Each row is a point on a landscape with many valleys, with its height.
A ball rolls from a point to the lowest of its 4 nearest points, and stops where none of them is lower. Distance is the straight distance between rows; heights are no part of it.
k482: [ -2  -2 -16 -10  12   3 -21  -1 -13   8   2  10  -9  10 -15  13  -6  -2
  -3   6  -8 -27  -3   6  29]  height 37.3
k358: [ 14   3   0  24 -11 -15  19   1   5  -1  12  10  14   9  19 -17  15  -6
   8  -4   7  19  -7  15 -10]  height 45.8
k389: [ 16 -18  12  12  -5   4  10 -17   2   7  -2  -1  10  13  -6   7 -10   6
 -20 -16  -7   5   0   1 -16]  height 37.8
k684: [  0  10  -7 -24  12  12  -2  13  -6 -11   9  -8 -22   3  -4   0  16   7
   6  10 -12 -28 -22  30  20]  height 60.9
k155: [ 13   6   7  -8   5   6   6  -4 -21 -12  16   2  -8   8  -3 -12   4   1
  13   8 -15  -6 -18  12  -1]  height 9.1
k32: [-15   4 -12  -2  -5  -4 -18  13   5   8   9  23  11  -8   1  -5   5  -5
  17  10   7  20  11   5  34]  height 36.9
k86: [-14  -2 -20  -3   9  15 -12  14  16  -7  13   3  12  12  -2   3  -9 -14
   2 -15   0  16  -7 -17 -12]  height 68.5
k199: [  8   6   8 -21 -11  18 -10 -22 -17 -13   7  -4   1   2  -7  -8  10   2
  -9  -1   4  -9 -16  17   8]  height 60.8
k306: [-19  19  -4  -4  -6   0  -7  15  -6   9  -3   0   8 -14   6  -7  17  -7
  17  16   6  16  12   9  29]  height 46.8
k522: [ -8  18  -2 -24   9   9  -4   1   2   0 -11 -23 -23 -14  -5  13  12   6
  -8  -3  -7 -43 -12  14  17]  height 77.8
k840: [ -8   7  20 -13   2   6  -2   0  -5  -2 -22 -17 -23 -24  -5  -1  18   4
  -3   2 -12 -10   3  -2  18]  height 31.4
k285: [  6  -6  -6   0 -13   5 -17  -3  -1  -4  12  19  13   8  -2  -3  -1  -6
   3   7   6  23   2   2   7]  height 48.1
k456: [  4   3 -12  -2   9   0  -9   6 -16   7   3   3  -1   4  -2  10  -8  -7
   6  14  -6 -18   2   2  14]  height 39.3
k625: [ -5  -9 -14   1  -5   1  10  15   1 -11  10   7  27  17  22   9   2  -6
   5  -4  14  17  -4   9 -28]  height 56.3
k186: [ -4  -3  -8  -9 -11  12 -25  -2  -2  -3   4  12  10  -1  -6   3  -4  -6
  -1  14  13  17   7  -5  13]  height 52.6
k180: [-15  11   4   3  -8 -12   3   4   0   7 -19 -21   5 -15  14   3  -4  -1
  -3   4  12  -3  16 -14  -7]  height 49.7
k418: [ -1   8 -10   1  -1  -2  -6  15 -12  14   9   9  -4  -3  -5   0  17 -11
  16  11 -12  -5   3   7  34]  height 51.7
k59: [  7   2   8 -17   2  12  -4   1  -9 -13   9  12 -17  -3 -16 -19  14   4
   9   7 -15   2 -12  16  21]  height 40.9
k537: [ 17   4   4  14  -2  -9  15   1 -14  -1  13  -4   7   8   9  -5  -3  -3
  14   7  -7   1  -6   4 -19]  height 45.4
k156: [-20 -11  -8   4   3  -5   7   9  19 -11  -3  15  16   7  15   2  11  -3
   3 -18  21  19  -5   0 -19]  height 60.0
k198: [  2  10  15  -8   3   4   4  -6 -14  -4  -7 -15 -11 -15  -5  -1   5   1
   2   5  -5 -18  -4   0   4]  height 11.1
k436: [ 18   2   7  15  -7  -6   9  -7  -9  -4  16  11   5  12   0 -13   5  -4
  10   0 -10  15 -10  11  -3]  height 59.3
k325: [ 22  -6  10  33   5 -12  24 -18  13  14   2   5  -5  12  -3  -9  -6  10
  -8 -21  -1  12   0  -2 -10]  height 13.2
k106: [-19  -4 -12  -1   1  -5  -7  13  16  -8   5  21  12   0   8  -2   1  -2
  12   0  17  23   4  -1   3]  height 45.2
k131: [  2   3  16   6   6  -8  14   6   0   1 -10  -6 -20 -17  -9  -8  13  -1
   6   3 -18  -8   1  -2   8]  height 24.9
k125: [-15   8  -1  -7 -12   3 -12  -3  -2   0 -12  -9  10  -8   7   7  -2  -3
  -9   8  18   9  15 -12   1]  height 45.3
k985: [  9   4  13  -6 -14  11  -5 -15 -15  -8   7   5   3  -2  -8  -9  13  -6
   0   5  -2   8  -5   9   9]  height 59.1
k833: [  9 -16  10  -1  -6  10  -1 -20   0   4  -6  -6   2   7 -11   9 -12   6
 -24 -11   0  -7   3  -9 -19]  height 52.9
k539: [ 14  -4  14  26   4 -16  24 -14  11  15  -5  -7 -10  -2  -6  -4 -12   6
  -2 -14   0  -3   6 -11 -18]  height 40.5
k73: [-10  18  -1 -11 -12   9 -16  -5 -11   3  -2  -4  10 -10   2  -1   8  -7
   6  18  14  13   9   3  22]  height 40.4
k963: [ -8  -6 -23   7  20  -2   1  19  21  -8  17  11   5  16   1   2 -11  -4
  10 -19  -5  20  -8 -12 -16]  height 56.0
k314: [ 11  -1 -10   0  -6   2  -3   1 -15  -3  13   1  14  12   9   6  -7  -5
   9  13   6   6  -3   4 -14]  height 52.8
k312: [ 13   1  13  10  11  -9  18  -7  -6   2   6  -4 -13   2 -10  -8 -12   8
   5 -10 -17 -15  -3  -4 -14]  height 49.4
k427: [ 20 -14  -2   5  -6   7   3 -11 -16  -2  11   3  16  25   6   6  -7   3
  -9  -2 -11   9 -12  14 -15]  height 9.9
k523: [ -2  10  -3  -3  -3   3 -10   5 -11   6   6   6   4  -8  -1  -4   6 -10
  14  17   1   6   4   5  24]  height 45.9
k375: [ -8   6   1 -16   6   2 -13  -6  -4  11 -13  -1 -19 -10 -15   6   3   2
 -11  -6 -14 -34   6  -5  30]  height 79.2
k346: [ -1  -8   9   3   0  -2  -9 -15   7   6 -11   5  -7  -8 -16   2 -14   5
 -12  -5  -3  -3  12 -22   1]  height 42.8
k134: [  0   9  -9  -2 -10   4   2   3 -15  -4   0 -12  18   1  17   9   1  -6
   5  18  19   0   5   3 -14]  height 57.4
k124: [-13  -4   7   7 -17 -10  -1 -10  17   6 -18  -5   9  -7   9  -1   3   3
 -19 -10  19  14  13 -12  -9]  height 42.2
k176: [ -7   0  -3  -3  -4  -1 -22  -1   5   7  -4  14  -1  -9  -9   0  -4  -7
  -2   8   0   8  13 -10  29]  height 20.7
k98: [ -2  11  18 -21  -3  14  -2  -1 -11 -14 -13 -12 -15 -19  -1   2  30   9
   6  18  -1  10  -3  17  14]  height 56.9
k666: [ -2   4   5 -21   2  11 -18 -19  -7  -5  -2   0 -12 -10 -17  -6  -7   7
 -13  -1   0 -23  -3  -1  20]  height 65.1
k410: [  7  -1  18   1 -20   3   5 -20  -8   0  -7  -8  10  -6   0   0   8  -3
 -16  -4   3  -1   3   1  -3]  height 51.3
k500: [-18  -3 -15  -1   7   4   0  21   8  -4  -1  -1  10   4  11   9  -9  -8
   5  -2  13   5   4 -12 -21]  height 63.4
k806: [ 15  -4   1 -15 -10  16  -9 -22 -24 -11  17   6  11  22  -2  -5   5   0
  -9   2  -3  -1 -21  25   6]  height 61.5
k242: [  9  11  10  -1  -3   4   9   6 -17  -9   6  -7  -3  -5   2  -7  16  -7
  15  14  -4   1  -7  10   0]  height 53.2
k403: [  2  10  -2 -16   8  16  -7  10 -21  -5   9  -1  -9  -1  -7   0  24  -4
  19  22  -7  -5 -15  28  28]  height 14.2
k958: [ -7  -2 -17  -9   7   3 -23   0  -7  13  -6   5  -9   1 -13  19  -3  -4
  -7   6  -3 -27   5  -6  28]  height 49.1
k777: [-27   0   2   8   3 -20   6  10  20   6 -23  -7   2  -9  14   1 -10   7
  -4 -10  19   1  14 -21 -18]  height 29.1
k368: [  7 -10  11  16  -6 -11  11 -13  11  11  -9  -6   1  -4  -4   3 -11   3
 -15 -11   7   1  10 -15 -19]  height 39.8
k998: [-13 -10  -5   8  -2  -3   3   3  27  -1  -7   4   8   2   5   3  -1  -2
 -12 -18  15  16   3 -15 -20]  height 54.9
k116: [  1  -8   9  18  -5 -11   3 -16  20  11 -12   4  -5  -7  -9  -5  -7   4
 -12 -12   7  10  13 -18  -4]  height 34.2
k630: [  9 -18  -2  17  -8   0  10   0  15   2  -1   5  25  14  13   0  -1  -4
 -17 -10   5  21  -1  12 -13]  height 53.4
k469: [ -3   0 -14   0  10  -5  -2  13  -7  13 -10 -11  -2  -2   5  19 -10  -4
  -1   9  -1 -26   9 -12   0]  height 67.7
k181: [  5   2  16 -20   1  10   7   8  -6 -18  -5  -5 -23 -13   1  -2  22  15
   8  16  -6  -4  -7  20   5]  height 74.9
k467: [-27  -7   0   1  -3   1   7   9  20  -8 -15  -2  18   1  14   7   7  -4
  -8 -21  21  14   2 -10 -28]  height 57.3
k165: [-10   5 -11  12   8 -24  13  20   7   5   1   9   5  -3  18  -1  -5  -2
  16   3   6   0  11  -1  -5]  height 28.3
k825: [ -1   4 -15   8   5 -12   8  21  -7   2  12   5  12   7  19   0  -8  -4
  21  14   3  -2   4   3  -9]  height 41.0
k402: [  9   6  -6 -23   8  11 -11 -11  -3 -12  18  -2 -18   9 -13 -25 -12  14
  -5  -4 -18 -18 -18  15  15]  height 55.0
k864: [  3   4   8 -13  -9  11 -10 -23 -16  -6  -4 -11   1  -6  -6   5  -1   1
 -11   3   7 -16  -3  -1   0]  height 62.2
k589: [  0 -10 -20  13  11 -11   3  10  20  -8  17  23   9  19   9  -3  -4   3
  12 -12   7  32  -6   1  -9]  height 52.4
k30: [  4   5   7  -5   8   1   4   2 -12  -1   3  -3 -13  -7  -7  -6   2   0
   8   5 -17 -21  -6   5   9]  height 24.2
k209: [  9   2  18 -20 -11  18   4  -1 -14 -22   0   1 -13  -8  -2  -3  35  10
  10  22   0  15 -10  27   8]  height 91.0
k800: [-22   0   1   4  -7 -13  -9   2  21   4 -19   1   2 -11   6  -3  -7   3
  -9  -5  16  12  16 -18   0]  height 37.5
k859: [-11  15   5 -22   6   9 -16 -15  -6  -1 -15 -20 -10 -16  -8  12  -1   2
 -12   3   3 -34  -4   5  19]  height 44.8
k370: [  7 -13  -2   8   4   5  -4  -7   5   3  -1   0  -2   8 -11   9 -19   4
 -11  -8  -3   2   4 -16 -19]  height 41.6
k102: [  7   1   0   1   3  -2 -13   0  -9   2  14  23  -3   2 -16 -14  -2  -5
  13   7 -16   6  -1   4  26]  height 39.1
k845: [  4  -7  17 -16   5   0  12  13  13  -8 -11  -4 -37 -18  -6  -8  14  22
  -2   1 -22 -18   2   9   4]  height 82.1
k791: [  3  12  -8 -12   1  16 -22  -4 -23  -2  12   1   9   5  -6   2   5  -8
  16  23  11  -2 -11  21  25]  height 46.0
k937: [  0 -12  -7  14  15   2   3   5  18  10  -4  -8  -7   5 -10  13 -26   1
  -6 -12  -4  -2   6 -27 -24]  height 45.1
k788: [-16  -2  -6   7  -2 -16   9   7   9 -10  -1  19  18   0  22  -3  11   1
  13  -9  28  19   2   9 -13]  height 62.8
k273: [  0  12  -7  -7   2   7  -9  -1 -17   1   1  -8   7  -5   4   9  -1  -7
   8  20   9  -8   2   5   9]  height 37.6
k709: [ 10  -9  -2  22   8 -10   7  -3  13   6   0   6  -5   6  -9   3 -20   8
  -4 -13  -2   7   6 -15 -16]  height 28.6
k572: [ 12  -3  -7  25   6 -17   8  -1  13   3  12  17   2  11   5 -10  -8   6
   7  -8   2  19  -1   0  -8]  height 28.2
k379: [  7   9   7 -28  -5  19  -5 -18   8 -11   5 -19 -17  -9  -5 -11  -5  13
 -17 -11  -3 -27 -15   9  -2]  height 64.9
k84: [  2  -2  -4  23   6 -20  11  -1  20   9  -3   6  -2  -2   5  -9  -9   3
   1  -9   9   8   9 -12 -11]  height 21.9
k878: [-11  -1 -13   7   5 -15  -5  16  11  12  -5  11   0  -4   3   2  -6  -4
   4   2  -2  -2  16 -10  13]  height 40.1
k452: [  3   4  25 -14  -9  12  11 -15  -6  -8  -8 -21 -12 -15  -2  -3  11   9
  -8  -9  -4 -18  -7   2 -11]  height 50.0
k111: [  1 -11  -1   8 -10   2  12   1   5   3  -8 -16  14   7  10  13  -8  -2
 -13  -5  12   0   5 -11 -34]  height 61.8
k428: [ 17   1  -2   6   2  -3   1  -6 -21  -4  19  15   0  19  -4 -12  -8   3
  16   5 -19   9 -14  11  -2]  height 54.3
k303: [ -2 -10  -2  21  12 -13   7  -3  33  14 -11   1 -10  -4  -7  -1 -16   9
 -10 -16   9   9  12 -25 -12]  height 28.1
k718: [  9  11  -6  -1  -2   5   0   5 -26  -4  16  -4  12   8   9   1   3  -9
  18  22   5  -1  -7  13  -1]  height 62.3
k298: [ 19 -13  16  25   2  -8  26 -17  12  18  -3  -4  -3  11 -10   4 -16  12
 -18 -25   0   2   2  -3 -19]  height 31.1
k326: [  4   2  -8 -18   9   9 -22 -12 -14  -4  12  12  -9  11 -17 -11 -12   6
  -1   2  -9 -16 -13  12  24]  height 49.9
k291: [-29 -15   9   6  -3  -2   3  -3  36   3 -26  -2  12   1  12   2  10   2
 -23 -33  23  17   2 -16 -18]  height 60.7
k823: [-16  -8 -25   7  23 -15   7  32  13  -5  11  16   7  10  15   7 -10  -1
  20  -6   0   6  -2  -2 -12]  height 73.5
k795: [-10  14 -16   1  -6 -12   1  19  -5  20   0   4  -4  -3   3   8  16  -9
  11   7  -8  -9  14  -2  28]  height 58.5
k676: [  0  -9 -22   0  10  -1 -20  14   1   9   6  16  -1   8  -6   9 -11  -8
   6   8  -9   0   6  -7  17]  height 62.1
k218: [ -9  -9 -21  -4   6   2 -13  21  10  -6  17  19  12   9   5   3  -7  -5
  15   3   5  21  -1  -2   1]  height 65.0
k867: [ -7  -3   9  -3 -17   4 -13 -14   3   2 -16  -9   5  -8  -2   6  -2  -1
 -20   1  12   7  13 -19  -1]  height 48.0
k385: [  4   4   7   7 -13  -6  11  -5  -6   3  -4 -13   8  -6   9   1  -1  -4
  -3   4   7  -2   7  -6 -17]  height 44.2
k268: [ -3   2   7   5   1 -11   7  -1  -1  11 -13 -15  -4 -15   0   5 -12  -1
  -3   3  -1 -15  13 -17  -5]  height 53.7
k792: [  2  -1  -8 -12   5  10 -24  -7 -14  -2   3   6   1   3 -11   7  -8  -4
  -1  15   4 -12  -4   3  17]  height 22.9
k828: [  9 -17  -2  15   5  10   8  -1  12   8   2  -9   7  20  -6  14 -16   1
 -19 -20  -7  11  -4 -12 -28]  height 58.0
k687: [ 17 -17   6   7  -7   9   7 -11  -5   1   1  -4  21  17   6   9  -6  -2
 -19  -5  -5   3  -4   8 -19]  height 24.7
k142: [  6  -5  -5   1   9   0  -9  -3  -9   2   3   7  -3   6 -10   4 -16   1
   0   5  -8  -7   4 -10   1]  height 50.9
k421: [-11 -12  -5   7  -9  -2  -3   0  26  -3  -4  14  11   3   4  -1   4  -2
  -9 -12  15  24   5  -7  -7]  height 56.4
k656: [ -9  -3  -6  -8  -4  16 -25  -6  -1  -3  -7   0   4  -1  -7  10  -6  -6
 -10   9  11   2   6 -14   7]  height 50.1
k96: [-10  11   3  -3  -2  -3 -11   4  -3  11 -11   2  -7 -16  -7   0  10  -6
  -1   8  -7  -4  12  -5  33]  height 26.5
k38: [ 12  -3  15   5  -6   0   7 -19  -3  -3   5   7  -6   1 -16 -13  -3   6
  -8 -13 -12  -1  -1  -1  -2]  height 46.7
k668: [ -9   7   0   6 -15 -10   4  -1   3  -1  -6  -1  11  -9  13  -5   4  -5
  -3   3  16  12  10  -3  -6]  height 40.2
k378: [  4   0  22 -25 -13  16   4  -8   1 -20  -9  -7 -21 -18  -5  -9  24  16
  -7   2  -5  -1  -6  14   1]  height 66.1
k453: [ 12  -9   4   5   9   1   8 -13  -5   4   6   2 -11  15 -18   3 -28  20
  -8 -16 -14  -8  -2  -8 -14]  height 61.6
k52: [-12  -5 -20  -1  10   0 -10  22   8   4  -1   4   3   3   4  13 -12  -7
   5   7   1  -1   8 -13  -2]  height 58.4
k257: [-12  10   6   5  -2 -14  -1   7   1  17 -17  -9 -12 -16  -3   0   9  -5
  -3   0 -11 -10  15 -12  25]  height 18.9
k75: [-10  14 -10  -2  -3  -5   1  18  -8   4   7   5  15  -6  14  -4   5  -8
  20  17   9   8   8  12  13]  height 55.6
k136: [  6   7  14 -13   9   7  12  -5 -10  -6   1 -17 -15  -8  -1  -2  -1   9
   1  -3 -10 -31 -10   4 -11]  height 34.6
k528: [ -9  -8  -4   4 -13   0   5   6  11  -3  -6  -1  16   5  13   6   0  -4
  -7  -5  16  11   6  -7 -24]  height 55.4
k248: [ -8 -11 -18   0   3   4  -1  13  18 -13  17  17  18  19   5   2   3  -7
   6 -18   8  32  -9   0 -12]  height 14.4
k601: [ -6  -8 -12  10  13   0   0  14  19   1   1   1   1   6  -2   7 -17  -2
  -2  -9  -2   8   4 -20 -20]  height 55.7
k50: [-17   3  -8  -1  -5  -5 -14   9   9   4  -5  14   7 -10   4  -2  -2  -4
   4   9   8  15  14  -6  21]  height 27.4
k622: [ 17  -9  15  16 -14  -2   9 -19   2   1   2  12  11   4  -3 -11   8  -5
 -14  -9  -6  17  -3  12   3]  height 69.0
k412: [  5   3   9 -16   6   8   1 -11  -2  -4   4  -6 -16  -8 -13 -15  -9  12
  -8 -11 -13 -27  -5   0   2]  height 55.1
k395: [  0 -15   9  16 -10  -8  16  -8  21  13 -17  -9  14   1  12   4  -3   1
 -22 -17  14   8   7  -5 -22]  height 47.3
k258: [  0   8   9 -12   2   9  -2   6 -12  -5  -4  -1 -14 -13 -10  -5  22  -4
  12  14 -10   0  -4  12  24]  height 34.5
k911: [-14  21   6 -10   0   1 -10   0 -10  10 -20 -25  -5 -16   3  11  11  -3
  -5  10   0 -12  13  -5  23]  height 42.3
k742: [-12  -7  -9   7   9 -11   1  16  14  13 -15  -8  -4  -6   3  13 -17  -1
  -5  -1   0 -13  16 -23 -10]  height 22.0
k574: [  2   4  23  11   3 -14  21   0   2   5 -12 -16 -18 -19  -3  -7   7   1
   5  -1 -10 -11   1  -7  -6]  height 33.7
k915: [-19  -5 -12  -2   5  11   6  14  15 -12   8   3  24  13  12   9   1 -14
   2 -24   8  13 -11  -9 -28]  height 62.7
k934: [ -3  11   3  -5  -1   2  -1  -4 -13   3 -12 -26   5 -11   9  13  -5  -2
  -2  12  11 -15   6  -7  -7]  height 69.2
k244: [  3  -8  -4  15   5  -7  -9  -2  15   3   1  15  -2   2 -10  -1 -14   0
  -4  -4  -2  13   8 -14   0]  height 34.7
k504: [  5  -2  -2  -5 -15   9  -9 -11 -12  -4  -1  -4  13   4   3   8  -1  -8
  -7   9  15   5   1  -2  -6]  height 54.0
k425: [  4   6  -9 -15  12   4  -7   4 -15   0   9   2 -14   6 -10  -2   2   1
   6   3 -17 -30 -13  13  24]  height 39.9
k745: [  9  -7 -16  -2   7   7 -19   2 -12  -1  14  13   3  15  -6   5 -16  -3
   9  13  -4   7  -6   0   3]  height 59.7
k737: [ -2 -15  -8  13   1   0  11   6  22  -3   1   4  15  13   9   5  -3  -2
  -8 -18   9  18  -2  -5 -26]  height 53.5
k147: [ 14  10  12  -6  -7  10   9 -10 -24 -10   8 -14   3   1   5   0  11  -3
   5   8   0 -12 -14  11 -11]  height 68.0
k879: [  6   1  13 -20  -3  14   0 -11   8 -13   6   0 -25  -9 -20 -25   3  15
 -11 -14 -16  -9  -5   5   8]  height 61.4
k576: [  6 -10 -12   6  -3   3  -6   4   5  -3   9  11   9  13  -1   3 -10  -4
  -1  -1   1  18  -1  -6 -11]  height 40.6
k151: [ -7  16  25 -10  -9   4   1  -1  -7  -8 -22 -27 -12 -24   2   1  25   4
   1   9   1   9   2   1   5]  height 49.6
k832: [  8  -3  22 -19 -20  17  -2 -16  -7 -17   2   8  -6  -7 -13 -17  27   3
  -9  -3  -9  13 -10  17  13]  height 61.9
k650: [-13  -1   1   1  -1 -10 -14   0   9  17 -17   5 -11 -11 -12   5  -4  -2
 -11  -1  -9 -10  18 -20  27]  height 41.3
k191: [  8  -7   4  10   2  -7  16   0  -1   9  -4 -20   4   4   3  13 -20   2
  -2   1   5 -14   5 -14 -36]  height 57.5
k787: [ -7  12 -12  -5   0  -4  -6   4 -12  18  -7  -6 -14  -4  -6  18  12  -6
  -2   3 -11 -30   9  -6  24]  height 75.4
k466: [  9 -16 -14   3  -7   9   0   8  -1  -5  16   9  25  27  15   6  -2  -7
  -2  -1   0  24 -10  10 -16]  height 43.1
k105: [-13  23  12 -10  -8   4 -11  -3  -9   0 -16 -21   1 -19   3  -2  16  -5
  -1  13   6   9  10  -2  22]  height 33.9
k707: [  9   1  23  11 -18  -6  21 -12  -1   1  -6 -13   7  -7   7  -7  19  -6
  -7  -4   0   4  -2   5 -13]  height 62.0
k430: [  4  12   9 -11  -4  15   1   7 -19 -11   3  -6  -6  -7  -2  -3  28  -4
  20  25   1  13  -7  21  13]  height 67.1
k235: [ -7  -9 -15  11  14 -15  11  13  16 -10  11  24  12  12  17  -2   2   3
  18 -13  16  20  -5   4 -16]  height 63.3
k562: [-14  16  -1  -7  -2  -6  -6   5  -9  20 -18 -17 -20 -12  -6  16  21   0
  -7  -2 -10 -26  12 -11  27]  height 74.6
k264: [ 10   2   2   6   8  -5   3   3 -14   1  12  11  -9   3  -9 -11  -4  -2
  13   4 -20  -6  -4   5  10]  height 32.9
k962: [  7  -4  27  -1 -10   4  17 -18   1  -4  -5  -6 -12  -9 -13 -12  11   7
 -11 -15 -10  -4  -4   2  -8]  height 52.5
k821: [ 14  -2   5  11  -8  -6  21  -2 -10   2   5 -18  13   8  14   8  -8   0
   0   2   5  -9   0  -2 -33]  height 52.2
k596: [  5  -3   2 -22   6   7   6  18   0 -12  -1   3 -32  -5   0   0  24  20
   5  14 -18 -18  -4  24  16]  height 75.7
k280: [  7  -4 -16   9  11  -9  -4  14  -4   5  11  10   4  11   3   4 -17  -3
  14   8  -9   2   3  -3   0]  height 53.6
k433: [-23  -9 -10  -6   7   2   6  16   7 -17   9  15  27  11  15   9  12 -14
  14 -19  14  23 -14   2 -21]  height 54.2
k128: [ -7   5 -14  19  16 -28  17  19   8   1   8  20   6   3  25 -12   2  -2
  30  -2  12   7   0  10  -4]  height 41.4
k621: [  5   9  -6 -24   7  15  -9   1 -10 -15  19  -4 -16  10  -7 -17   2   8
   6  10 -11 -16 -27  29  16]  height 48.9
k930: [-12  -9 -14  11  13 -11   6  11  26  -6   1  18   5   3   7  -2  -5   2
   6 -14  13  17   2 -10 -14]  height 62.5
k79: [  7   8  -7 -24   9   9  -3   9  17  -5   7 -18 -33  -4  -2  -5   1  14
 -10   0 -19 -37 -17  16  11]  height 91.6
k836: [  2   5   5  -5 -16  11 -18  -7 -13  -2  11  16   7  -4 -10 -12  12  -9
   9  15   4  22  -1   9  28]  height 53.9
k940: [ -2   3  -4   9  -7 -10  -3   0   6   1   2  12   6  -4   2  -8  -4  -4
   5   5   6  14   8  -5   5]  height 34.8
k127: [  9   4  16  26   9 -20  30   0  10  12  -5 -15 -14 -10   2 -12   0   0
   8  -5  -3  -6  -1  -8 -18]  height 20.4
k526: [ 15 -14 -15  16  -2  -2  11   6   4  -2  15   8  21  31  16   3  -6   0
   1  -8  -7  26 -12  12 -23]  height 44.6
k797: [ 12   0   5 -13  -3  11  -4 -20 -15 -11  10  -3  -3   9  -8  -6  -6   9
  -8  -6  -3 -17 -11   9  -6]  height 62.4
k642: [ 17   5  10  30   5 -19  28  -2   9   6   7   0  -7   4   5 -18   7  -1
  12  -3  -3   6  -5   2 -15]  height 34.3
k474: [-15   3  11  -8 -18   3 -26 -14   6   3 -21  -4   3 -11  -6   2  -2   1
 -20   3  12  13  18 -21  15]  height 53.3
k923: [ 12  -6 -21  16  10 -10   6  13   0  -3  21  11   5  27  10   4 -20   4
  15   0 -11  21 -10   0 -20]  height 58.7
k394: [  0 -12  -8   9 -11  -5   8   1  13  -7   6  19  28  13  21  -4  10  -4
  -4 -10  16  28  -1  17  -7]  height 62.6
k790: [  8 -18   0  24  -2  -5  17  -7  28   8  -9   6  17   9  15  -4   1   2
 -19 -19  12  18   2   4 -15]  height 51.6
k225: [ 15  -6  -2  17  12 -12  15   1  -7   5   8  -6  -1  12   1   6 -23   6
   8   0 -10  -8   0  -6 -26]  height 41.9
k529: [-13  13   3   8   0 -17   6  13   2  11 -13  -7  -2 -16  10  -4   4  -6
   4   7   0  -1  13  -7  11]  height 33.5
k3: [  3  17   7 -14  -5  16  -5  -8 -24  -9   2 -12   3  -7  -1   3  16  -7
  10  17   7  -3 -13  14   9]  height 66.8
k834: [ -4   3 -23  -9   5   9 -26   8 -13  12   7   5   6   8  -6  16   0  -9
  10  20   6 -10   0  13  31]  height 35.0
k364: [-10  -2  -4  20  13 -27  17  12  20  15 -13  -4  -4  -8  10  -2 -13   3
   3  -7   5 -10  14 -16 -14]  height 11.6
k903: [ 19 -13   1  22  -1  -5  18  -5  -2   5   7  -3  10  20   5   7 -12   5
  -6 -10  -6   8  -3   3 -26]  height 35.5
k521: [  7   5 -13  -1  10   0  -7  12 -24   8  17   7  -2  13   1   1  -1  -7
  19  14 -13 -10  -9  14  18]  height 58.2
k219: [  4  12   4 -27   5  17  -3   4   7 -20   0 -21 -23 -12   3   0   9  13
  -2   8  -2 -26 -20  25   3]  height 74.3
k240: [-10  13  13 -17  -1   8 -15 -12  -8  -1 -16 -13 -11 -19  -9   1   8   0
  -6   5  -1 -11   3  -5  26]  height 25.2
k262: [  9  -4   4  11  -9  -6   6  -8  -1   1   4   1   7   4   1  -2  -5  -1
  -2   2   2   5   4  -4 -10]  height 39.4
k760: [ 19 -14  -6  15   0   1   5  -8  -7   1  10   8   9  29   1   7 -16   8
  -6  -9 -15  15  -9   4 -20]  height 25.8
k646: [ 10   0  18  12   0 -10  17 -11   1   2  -2  -3  -9  -7 -10  -9  -2   3
  -1  -9  -9  -5   0  -6  -9]  height 42.9
k712: [  0   7  11 -21   2  11  -7 -17  -4  -5  -4 -16 -15 -15  -9  -5  -4   9
 -10  -6  -2 -30  -4  -1   7]  height 59.2
k881: [  4   5   4 -16  13   5   3  -7  -7  -3   2 -14 -15  -5  -6  -4 -12  10
  -4  -5  -9 -40  -8   3   0]  height 58.1
k744: [  3   3  11  -7   1   3  -7  -5  -7  -2   2  14 -12  -9 -18 -17   5  -2
   3   2 -15  -1  -2   4  23]  height 42.6
k78: [ -4 -10  -4   2  -7  11  -9  -1   9  -1  -5  -6   7   4  -2  12  -9  -6
 -14  -3   8   6   4 -17 -19]  height 52.7
k88: [ -7   8  13   3  -7  -6  -7  -6   1   3 -11   0  -6 -19  -7  -7   4  -6
  -3   5  -2   6   9 -10  18]  height 26.4
k817: [-14   1 -18  -4   5   2   1  24  -3  -5   5   3  17   5  19   9  -6  -5
  15  12  17   3   5   1 -17]  height 54.7
k413: [ -2   3  -3 -10   4   5 -19  -5 -11   4  -1   8  -5  -5 -13   2  -2  -4
  -1  10  -6 -11   3   0  27]  height 26.3
k558: [ -3   5   8 -10   9   0  -2  -5  -8   7 -12 -12 -16 -16  -7   5  -4   3
  -6  -3 -12 -33   3  -9  11]  height 50.3

Where does a ball stop that starts at each point below?
k111 => k176
k790 => k364
k78 => k364
k312 => k427
k291 => k364
k576 => k364
k125 => k176
k219 => k198
k436 => k176
k410 => k176

Call two points neighbours if one is among the 4 nearest of the other. Go from one point of each pair to the other, from neighbour to neighbour, staying as low as possible. Name the highest point that can't be avoided.
k364, k427 => k389
k176, k257 => k88
k248, k364 => k589
k127, k198 => k574
k364, k403 => k59
k198, k240 => k840
k792, k176 => k413
